Each row is a point on a landscape with many valleys, with its height.
A ball rolls from a point to the lowest of its 2 nearest points, and stops where none of them is lower. Distance is the straight distance between rows; heights are no part of it.
(404): [ 31  46 -69   4 -17  37 -97  67 -12  -8  34 -28  -4 -28 -30  32  16  29
 -30  24 -26]  (h 31.2)
(727): [ -6 -18  29  35  29 -27  -7 -31  54  12  22  46  46 -38  21   3   9  12
 -28  29  -8]  (h 46.4)
(1159): [ 32   0  -3   0 -29   7 -13  29 -22 -38   2 -15  30   1 -26  13  21   7
  15 -51 -17]  (h 18.3)
(1105): [ -7  -6  48  -5 -18 -34 -16 -72   4   0 -31   4  -8  -4  16   2  10  -5
  23   1  44]  (h 67.1)
(261): [  6   3  15  36  -6 -14 -24  11  39  -9  16  10  45  -1  44  -3  -4  28
 -22  10   5]  (h 43.7)
(590): [ -7  12 -17  35 -68  20 -69  36 -62 -13  -7  11  25  42 -21 -12   1 -25
 -80 -14   5]  (h 52.6)
(309): [ -5 -18 -44 -99 -14 -65 -16  -4  23 105 -20 -15 -46  24 -47  -7  29   1
  33  29  -9]  (h 35.7)
(812): [-23 -29 -45 -11  15  21  -6   4   9  29  33  26 -49 -24  -8  20  34  25
 -26   8  27]  (h 42.9)
(365): [ 59  55 -18   4 -27 -11  48  15  33   5   3  10  28  27 -45  11 -42  14
 -89  31  -8]  (h 29.8)
(915): [ 16   7   4  18   9  21   4  37 -14 -55  46  15  -6 -28 -28 -40  -2 -49
 -22 -28 -52]  (h 20.3)
(402): [-49  18 -31 -21  13  26 -18  21  -9  46  -1  10 -21  35  25  -2   9 -12
  33 -25  35]  (h 36.9)
(1087): [-28 -66  26 -20 -11   5  15 -24 -46  12 -33   0 -37 -29 -13  44  47   0
  34  10   4]  (h 46.2)
(230): [-24 -10  12 -13   5 -27 -64 -25 -27  22  -4   7  15  13  18  17  27 -10
  70  -2  -5]  (h 53.0)
(474): [-26 -14 -20  12 -55  19 -14  30 -33  -6  -1   7   5  43   2  11  15  -8
 -68   3  31]  (h 51.2)
(876): [ 30 -19 -25 -11  -7 -23 -30  18  -3  10  37 -10  28  -9  11  40   0  32
  13   8 -38]  (h 26.8)
(840): [ 19  17  -4 -50 -37 -44 -46  18  -7  23   2 -13 -34   4 -24  28 -33  16
 -58  65   4]  (h 37.6)
(82): [ 11 -24 -56  14  11  26  52  25  15  30  42  16  13  38 -16  20   1  18
 -68 -34   4]  (h 28.0)
(719): [  4 -40  31  26  15 -45  -3 -50 -38  -9   2 -14  21 -46  27  22  34   7
  39  56  -6]  (h 48.8)
(983): [ 16 -13   6  48  -4  -4  -9  25   4 -17  50 -28  61  15  58 -33  17  -2
 -23 -19  11]  (h 41.1)
(311): [ 45  20 -17 -41 -29 -33  26   2  -6  21 -23 -13  -9  12   1  27 -29  15
  21  14   4]  (h 57.0)
(823): [  2   1  48   2  13 -19   9 -27  -5 -22   6   3  30 -42   1 -15  -8 -36
  57   2 -55]  (h 38.8)
(86): [  8  21  14 -30 -23  32 -36   3  19 -54 -19  -9 -30 -23   4 -13  37  31
  35 -23  44]  (h 29.7)
(683): [ -2 -14 -34 -32  -4 -66  -6 -43  25  91 -29 -16 -45  13 -26  21 -14  16
  49  40   2]  (h 32.7)
(52): [ -6 -50  29  21  23   0 102 -15  14 -12  -6  -5  14  24  10 -25  21  -5
 -45 -39  14]  (h 31.0)
(1095): [ 14 -54  47  14  38 -18  75 -40  22 -33   0 -20  -7  -8  25 -16   7  33
   1 -21   0]  (h 36.3)
(690): [ 32  10  30  -1   4 -25  19   8  39 -11  14   8   3  20 -13  28 -53  48
 -55  -8 -51]  (h 40.0)
(162): [-13  35 -28  13  30  51  11  44  21 -24  11  12  -7  48 -21 -43  -2 -26
 -71 -45  -4]  (h 32.8)
(109): [ 27  50 -17 -49  18 -19  15  -6  27  -7   9  25 -31 -12 -31   1 -16 -13
 -13  20  33]  (h 50.2)
(211): [-53 -11  46  18  -5  24   8   9 -27  15 -17   6  35 -11  25  -4 -10 -81
  42  20 -39]  (h 49.0)
(81): [ -5  23  61 -11 -16  28 -28  11  18 -70 -32 -12 -24 -21   3 -50   9 -15
  -4 -29  10]  (h 34.0)
(65): [ 19   9 -17 -13 -11   0 -28  32  21  11  24  -6 -35  15  16  29 -34  58
 -63  40   4]  (h 34.1)
(344): [ 29 -33  61  -6  15 -22  62  -4   5 -38 -10 -20  -7  10  24 -13 -48  -2
  13 -20 -44]  (h 41.8)
(791): [  9  71 -13 -20 -15  40 -32  12  58  -7 -28   0 -25 -68 -18 -10  -2  37
  14  57  40]  (h 45.3)
(280): [  1 -26   3  37  -5 -18 -22 -29   0  -4  12   8  38 -75  22  21  19  -4
 -15  62  11]  (h 49.4)
(714): [ 10 -20  -4 -25  32 -27  18 -59 -12 -48   3 -12 -78   8  22   6   5  31
  30 -25  40]  (h 43.1)
(926): [-43 -37   8  27  23  -4 -53 -31 -19  21 -11  -2  -1 -11  33   5   0   3
 105  38 -27]  (h 51.1)
(1152): [-18   4  -3 -18  36 -30   4 -86  27  57 -33  14 -20  44  -7   4   4   2
  64 -20  29]  (h 24.6)
(1028): [ 13 -32  25  18  47 -37  36 -39 -32   5  27  -6  10 -29  12   5  -2   5
  91   8 -56]  (h 44.4)
(252): [ 12  44 -17   2 -15  17 -16   6  45  -3  -9  -7  19 -51  13 -11   7  29
  62  25  34]  (h 42.4)
(125): [-30 -69   3   3 -43   8  13  -2 -28  32 -35  -9  -6   1  25  45  29  18
 -10  25  35]  (h 48.4)
(502): [ 24  48  25  23  13  -1   4  37  13 -24  10   1  26  30 -22 -19 -68  13
 -57  -9 -58]  (h 44.8)
(72): [ -1  30  18 -38 -22 -27  13 -47 -39  -7 -15  23  16  55 -15   3   4 -48
  23 -33  61]  (h 51.5)
(975): [-34  14 -67 -22 -22  38  -6  31 -23  61   6  17  -6   0   1  13  26 -23
  27  12  60]  (h 39.1)
(1130): [-31  23 -33  41   3  63 -48  71  23 -24  27  13  44 -25 -23 -40  25 -37
 -52 -10 -36]  (h 36.4)
(665): [-26   4  48   6   5  11  -7  37  -2 -12 -20 -16  28 -14  18 -37 -11 -58
  57 -22 -67]  (h 44.5)
(549): [ 13  21 -39   2 -10  43 -68  67  14 -10  31   2  14   0  15  -5   8  22
 -21   8  -8]  (h 26.6)
(259): [-44  -2  -8   4  63 -15  14 -53  19  22 -27  -2 -23  56  43 -17 -26  -1
  28 -32  42]  (h 19.3)
(532): [ 14  21  31 -11 -32 -22   4   3 -16   0 -41  -9  28  15  15   0 -66 -22
  21  15   5]  (h 59.2)
(772): [ -9  45  21  32  19  46 -19  30  23 -42  23  -8  12  58 -15 -71  17 -39
 -44 -67 -39]  (h 27.6)
(787): [-43 -26  29  14 -22  27  -4   9  -2  13 -48  15  10 -13  11  10 -27 -47
 -12  11 -20]  (h 46.3)
(227): [ 32  50   7  13  13 -11 -16   5  15 -36  34   7  -6  48  -3 -38 -11  -1
 -74  -1  25]  (h 19.2)
(1039): [ 42  35 -47  -8   4  14  -8  36  56   6  13 -17  23 -46  15  16 -25  56
  13  29   1]  (h 39.2)
(848): [ 47  -8  -9 -26 -54  -2 -17  22   0 -32  -7 -26   6  10  -5  39  26  64
  -1 -37  20]  (h 23.2)
(463): [-32 -13 -27   5  31 -21  11 -41  11  89 -35  -1 -30  15  11  27  -6  22
  64   4   7]  (h 28.7)
(274): [-10 -26  22  18  39  11  31 -29  30  18  12   8  35 -87 -14   8  59  -7
   7  -8 -44]  (h 36.6)
(222): [-17  -7 -43  -4  54  29  55  28  24  -7  22  24 -32  26   1 -17  -1  13
 -51 -44  18]  (h 31.7)
(730): [  9 -33  39  15  43 -25  42 -59  14  12   2  30  32 -36  -1   8  77   3
  14 -21 -17]  (h 34.7)
(202): [ 12 -18   6  27 -14  20   6  25 -30 -57  41 -27  24  -5 -32 -30  50 -15
 -21 -54 -58]  (h 7.3)
(138): [ -4 -10  -9  37 -11  13  11  31  17  -1  17  -2  64 -27 -32  -8   3 -21
 -36 -42 -96]  (h 40.8)
(1090): [-15 -22  46  38   9 -11  26 -59   4 -22 -63   0 -30 -24  -8 -40 -39  -3
  67  27   7]  (h 63.8)
(609): [-10   6   5 -19  13  22 -14   9 -12   9  14  43  -5 -36 -19   1  -8 -58
  27  -4 -11]  (h 35.5)
(101): [ 17   8  39  18 -23 -13  -7 -29  -9 -23 -38  -4   6 -15  33 -19 -57 -12
  69  51   1]  (h 61.4)
(762): [-22 -29  33  48  13  -4  -6  -1 -24 -11  19 -16  35  49  74 -43   9 -27
  -2   0  29]  (h 38.1)
(149): [ 37   0 -30 -31  13 -52  63 -37 -10  31  15  -1 -24  -1 -11  23 -21   5
  34  36  20]  (h 55.0)
(421): [ -9 -20   8  36  36 -40   2 -42 -24  38 -12  -3  -8  -5  17   7 -30  22
  95  35 -55]  (h 48.2)
(42): [  4 -27   9   4  11   8   6  -3  26  -6  28  -5  29 -49  15  30  26  22
  21 -16 -47]  (h 31.8)
(408): [ 12   4 -37 -12 -11  -2  34  17  10  35   9  24   9   3 -58  29   5  -9
 -37 -40 -20]  (h 32.1)
(626): [-19  11 -21  15  20  53 -30  57  25 -17  46  10   4 -51   7 -22  14  -6
 -24  14 -19]  (h 31.6)
(38): [-17 -14  26  20  46  -8  22 -69  38  24 -24  21 -10  -6   0  -7  28  15
  56 -16 -10]  (h 29.6)
(1065): [ -9  12  56  14  11 -37 -19 -14  -3 -21   6 -12  21  48  74 -37 -32 -15
  22 -13   8]  (h 34.2)
(453): [  6  -6 -51  19  -6   5 -50  57 -21 -13  49 -22  45  -8  35   2  -3   4
   7   2 -38]  (h 21.2)
(507): [ 13  10   1 -28 -12  -7  54 -16  -2   7 -31  21   5  56 -17  14 -15 -26
 -25 -34  56]  (h 53.1)
(805): [ 20 -16 -24  -6  12  32  14  24 -30 -32  53  24 -22 -58 -32 -10  20 -68
   9   0  -9]  (h 29.3)
(116): [-22 -40   3  22  63  -2  60  -9  18  16 -12 -24   0  52  56 -22   4   0
 -12 -33  27]  (h 25.3)
(514): [ -5  37  50   7  10  -7 -41  33  23 -40  14  -6   4  47  42 -36 -28   1
 -14 -32 -10]  (h 28.4)
(1092): [ -2 -61  22   5  24 -24  77 -19 -44  40   6 -10  15 -19  10  27  30  -9
  -5  51  -1]  (h 52.3)
(320): [-28 -59  24  -8  12  -9  74 -46 -60  53 -40  -3 -32  -9 -21  44  25  -6
  22  37   7]  (h 49.3)
(838): [  4  43 -30  -7 -25  26  -8  40 -30   4   4  22  25  -7 -41 -13 -29 -60
   0  -4 -18]  (h 40.7)
(380): [-49 -51  50  30  -7  22 -19 -10   4 -14 -45 -17 -18 -25  40 -18 -18  10
  15  20  -9]  (h 42.1)
(1011): [-36  -9 -21 -36  -7  16 -22 -13 -25  31 -25 -12 -65   8   5   9  -3   4
  62   2  30]  (h 33.7)
(644): [-21 -28 -14 -10  -7  28  57 -11  15  59 -39   4  27 -20   3  26   4   9
  40  21  -1]  (h 56.8)
(1032): [-26   6  51 -17  27 -20  14 -75  21 -27 -63   3 -42   2  14 -26 -36 -13
  25  -1  33]  (h 65.8)
(1109): [-54 -23 -61 -10 -32  49  -6  35 -17  39   7  17 -21 -33 -16  28  71  -3
   0  13  43]  (h 40.9)
(592): [ 44  20 -23   9 -40 -24  -6  18  20  14   4 -15  26  20 -46  35 -21  46
 -70 -12 -39]  (h 35.6)
(326): [ 11  42 -16 -49 -16   5 -22  -4  36   8 -15  17 -69 -42 -26 -21   0  14
   7  55  63]  (h 47.6)
(957): [-13   4  12   5  -1  12 -15  25 -62 -19  26  -6  29  20  11 -19  18 -52
  64 -28  11]  (h 47.7)
(1073): [ 17 -42  -3  16  29  -3  89 -17 -21  38  -8 -10  37   1   6  28  19   5
  35   8 -27]  (h 54.7)
(778): [ -1  35 -12   9 -21  23 -53  31 -65 -52  31   7  21  13  -8 -30  -6 -67
  12 -18  -4]  (h 44.9)
(510): [ 28  74  -6 -23  15  10   9  17  34 -24   1  -6 -16  56   0   5 -22  27
 -64  12  42]  (h 8.7)
(688): [ 10  37  22 -10 -14 -28 -25 -23 -38 -20  14  10  52  26   8   8  12 -51
  33 -32  24]  (h 49.9)
(932): [ 29   6  10  35 -17 -12  -5  32   5 -14  15  -7  72  19  -6  -9 -30  10
 -36 -26 -71]  (h 44.7)
(131): [ 13 -11   4 -32 -38  26 -19  -1  15 -42  -6  -1 -11 -33 -27  36  64  50
  16 -46  35]  (h 26.5)
(465): [ 22  86 -15   3   6  31  28  28  58   8   8   4  -2  20 -35  15 -23  34
 -97  51  22]  (h 20.7)
(1004): [-21 -15 -32 -40  -9 -23  -9 -50  -8  24 -52 -23 -98  32   1   0 -27  34
  36  21  52]  (h 37.1)
(790): [-12 -15  60   4 -17  28 -28   8  -7 -65 -45 -38 -32 -18  39 -29 -21  17
  30  -6   3]  (h 38.2)
(691): [ 44  26 -75 -15  -4  22 -41  82  19  -4  49 -32   9 -77  -3  32 -10  39
 -12  33 -23]  (h 35.3)
(1016): [  0  43 -38  27 -56   8 -87  23 -61   5   0  11  30  10 -51 -14  -9 -40
 -59  -7 -46]  (h 54.1)
(571): [ 23 -33  -9 -23  -6 -21   2 -59 -30 -13 -10 -16 -93  -8   1   4   5  44
  34  32  53]  (h 40.3)
(146): [  3  15 -11 -24  39 -36  23 -64  14  24   3  23 -36 -21 -20   4 -28  -7
  17  27  35]  (h 52.8)
(855): [ -5   4 -29  16 -23  -2 -24   7  -6  20   7  31  52 -21 -79  16  21 -22
 -56 -35 -61]  (h 36.5)
(668): [ -5  24 -24 -66   2  -3  50   2  21  33 -27  -3 -37  50 -40  20 -13   1
 -45 -44  40]  (h 54.8)
(181): [  6 -53  17 -25 -25 -20   7 -31 -56 -36  -7 -12 -47 -40  -4  27  22  19
  -3  16  30]  (h 43.5)
(169): [  8  26  17  25   3   9  -4  10 -40 -55  15  10   8  67   6 -62 -13 -50
 -67 -17  36]  (h 27.2)
(281): [ 15  67  53  29  17  13 -41  37  18 -76   8 -14  -7  38  -4 -51   4  10
 -45 -57 -41]  (h 20.4)
(456): [ -1 -24 -42  11   6 -17  14  20  19  33  46  15  -4  33  13  31 -24  36
 -64  14  -9]  (h 31.1)
(630): [-25 -38 -22 -14 -39  13  17  16  -2  23 -27  -8 -34  21  10  26  -3  32
 -55  21  44]  (h 49.8)

Where does a ball stop that starts at each point below?
(1032) -> (453)
(507) -> (202)
(109) -> (453)
(1073) -> (1011)
(280) -> (281)
(474) -> (1011)
